A landscape with many valleys, sampled at points; each row gives a point and its height.
From any point a ball rolls to the lowest of the 5 points nearest to it. It stops when none of these is lower. Distance is the straight distance between rows; heights are no part of it.
Q_312 h=82.8: 143  90  85 139  99 160 111 137 165 139 137 122
Q_324 h=72.8: 130  98  98 124 119 152 110 133 151 136 135 125
Q_975 h=83.2: 151  93  93 133 125 140 111 136 157 134 140 127
Q_248 h=38.0: 153 133 151 124 152 107 134 136 126 126 131 156
Q_895 h=16.0: 157 124 159 144 145  97 146 150 117 129 137 155
Q_854 h=78.1: 102 151 108 113 109 127 145  93 134 136 110  95
Q_395 h=13.4: 147 105 117 122 143 114 120 133 138 125 138 133
Q_193 h=37.5: 115 137 142 110 131 138 114 129 121 117 125 127
Q_28 h=60.1:  98 133 101 134  93 145 130 121 131 143 127  96
Q_970 h=74.6: 146  93 102 127 124 135 113 132 150 132 139 128
Q_953 h=89.9: 109 202 168 119 146 121 132  89 107 117 124 129
Q_868 h=23.6: 154 111 142 142 146  98 138 150 121 127 134 147
Q_754 h=32.9: 122 162 177 112 156 127 124 120 107 114 122 168
Q_518 h=46.7: 118 131 135 112 129 135 114 136 120 121 125 120
Q_264 h=63.4: 128 103 112 118 127 142 108 136 141 127 130 124
Q_532 h=26.1: 150 112 128 119 145 115 125 138 133 122 131 142
Q_616 h=80.5:  97 141 104 125 104 133 138 107 130 143 119  94
Q_841 h=51.9: 152  96 107 139 133 118 115 139 143 131 147 128
Q_299 h=94.7: 103 151 113 127 108 131 134 108 124 133 119  97
Q_100 h=87.4: 113 198 162 124 144 123 129  95 112 118 120 127
Q_198 h=62.2: 149  74 120 157 131 116 137 163 121 136 150 145
Q_794 h=20.8: 156  81  94 158 122 124 113 148 147 136 148 124
Q_436 h=8.8: 161 122 166 151 149 105 151 155 108 131 138 161
Q_2 h=35.9: 123 131 139 112 135 135 112 135 123 115 120 133
Q_661 h=7.6: 118 154 154 114 140 131 117 128 113 113 117 141
Q_81 h=24.5: 163 132 168 135 155 102 144 136 123 129 132 166
Q_82 h=40.2: 153 117 137 124 148 105 130 134 130 119 131 150
Q_919 h=70.5: 158  86  86 154 114 139 116 139 165 134 156 123
Q_235 h=23.8: 141 153 170 109 157 117 134 127 120 121 122 175
Q_423 h=73.5: 167  76 164 141 150 133 162 179 110 126 137 161
Q_363 h=55.1: 115 108  94 132 100 168 116 134 149 136 133 114
Q_443 h=58.3: 106 132 112 128 107 145 117 127 124 134 124 100
Q_65 h=65.5: 108 165 129 115 120 125 137 101 120 128 115 100
Q_859 h=53.9: 111 169 142 119 126 125 132 102 118 123 118 108
Q_388 h=72.9: 151  90 107 152 132 111 120 148 141 136 148 129
Q_297 h=36.0: 106 167 151 120 132 123 125 113 111 114 118 115
Q_283 h=76.2: 105 158 129 124 118 132 128 115 115 126 118 100
Q_714 h=70.6: 112 191 151 121 132 121 136  94 117 120 114 115
Q_163 h=40.3: 137 118 132 114 136 129 117 133 131 116 127 140
Q_181 h=50.7: 100 167 121 100 122 128 152  81 131 130  93 109
Q_99 h=41.6: 159  82 156 153 147 117 151 171 107 126 138 158
Q_112 h=65.8: 151  73 107 162 126 121 124 161 127 135 156 139
Q_513 h=51.4: 155  80  86 168 116 126 118 151 156 135 151 130
Q_354 h=85.5: 158  82  82 166 109 147 109 145 169 136 147 120
Q_158 h=17.5: 158 118 169 150 143 112 156 167 107 132 137 155
Q_13 h=81.8: 152  94 112 150 134 106 121 146 132 133 150 136
Q_30 h=28.2: 107 183 135 105 128 128 149  79 127 122 104 109
Q_343 h=36.7: 152  92 148 154 137 108 142 171 107 127 139 154
Q_832 h=48.9:  99 127 106 131  95 147 124 127 130 136 124  99
Q_997 h=75.5:  77 142  93 102 100 135 150  81 146 141  96 112
Q_124 h=91.3:  95 144  90 120  96 139 147  93 142 141 118 101
Q_886 h=59.0: 113 138 129 121 122 137 118 128 114 122 122 109
Q_385 h=23.0: 128 153 164 111 148 128 121 119 116 113 122 157
Q_615 h=17.9: 113 165 165 121 142 127 122 121 107 111 122 141
Q_189 h=64.2:  81 154 105  95 112 136 150  84 138 138  91 110
Q_320 h=21.7: 148  89 137 155 136 109 139 165 113 127 143 145
Q_564 h=19.7: 125 142 151 112 139 133 117 129 118 113 118 140
Q_62 h=33.4: 155 108 133 137 142 103 127 141 125 127 133 141
Q_381 h=61.3: 115 120 118 119 120 147 113 135 129 129 127 113
Q_538 h=44.9: 107 114  97 133  93 157 119 133 146 143 130 108
Q_845 h=62.5:  99 158 112 104 113 126 149  84 135 138 103 102
Q_468 h=44.0: 114 148 141 120 129 135 119 128 117 117 119 118
Q_464 h=93.9: 105 208 179 121 152 125 127  94 102 124 131 146
Q_512 h=74.2: 107 131 122 120 118 141 116 126 121 131 125 103
Q_862 h=53.6: 117 113 109 121 121 150 114 128 137 131 128 113
Q_721 h=23.9: 110 121 104 128  98 154 115 134 137 138 128 103
Q_808 h=50.8: 151 138 159 113 155 115 129 126 127 117 127 165

Where does a ball stop that starts at each point below?
Q_343: Q_436
Q_512: Q_661
Q_248: Q_436
Q_312: Q_721
Q_868: Q_436
Q_13: Q_395
Q_845: Q_30

Call two points neighbours if one is among the 5 nearest of the other. Go from one point of each pair to the other, from neighbour to neighbour, staying as low as possible. Name the highest point that can't be avoided.
Q_721 / Q_395: Q_381
Q_661 / Q_436: Q_81
Q_794 / Q_661: Q_841
Q_30 / Q_320: Q_859
Q_320 / Q_436: Q_868
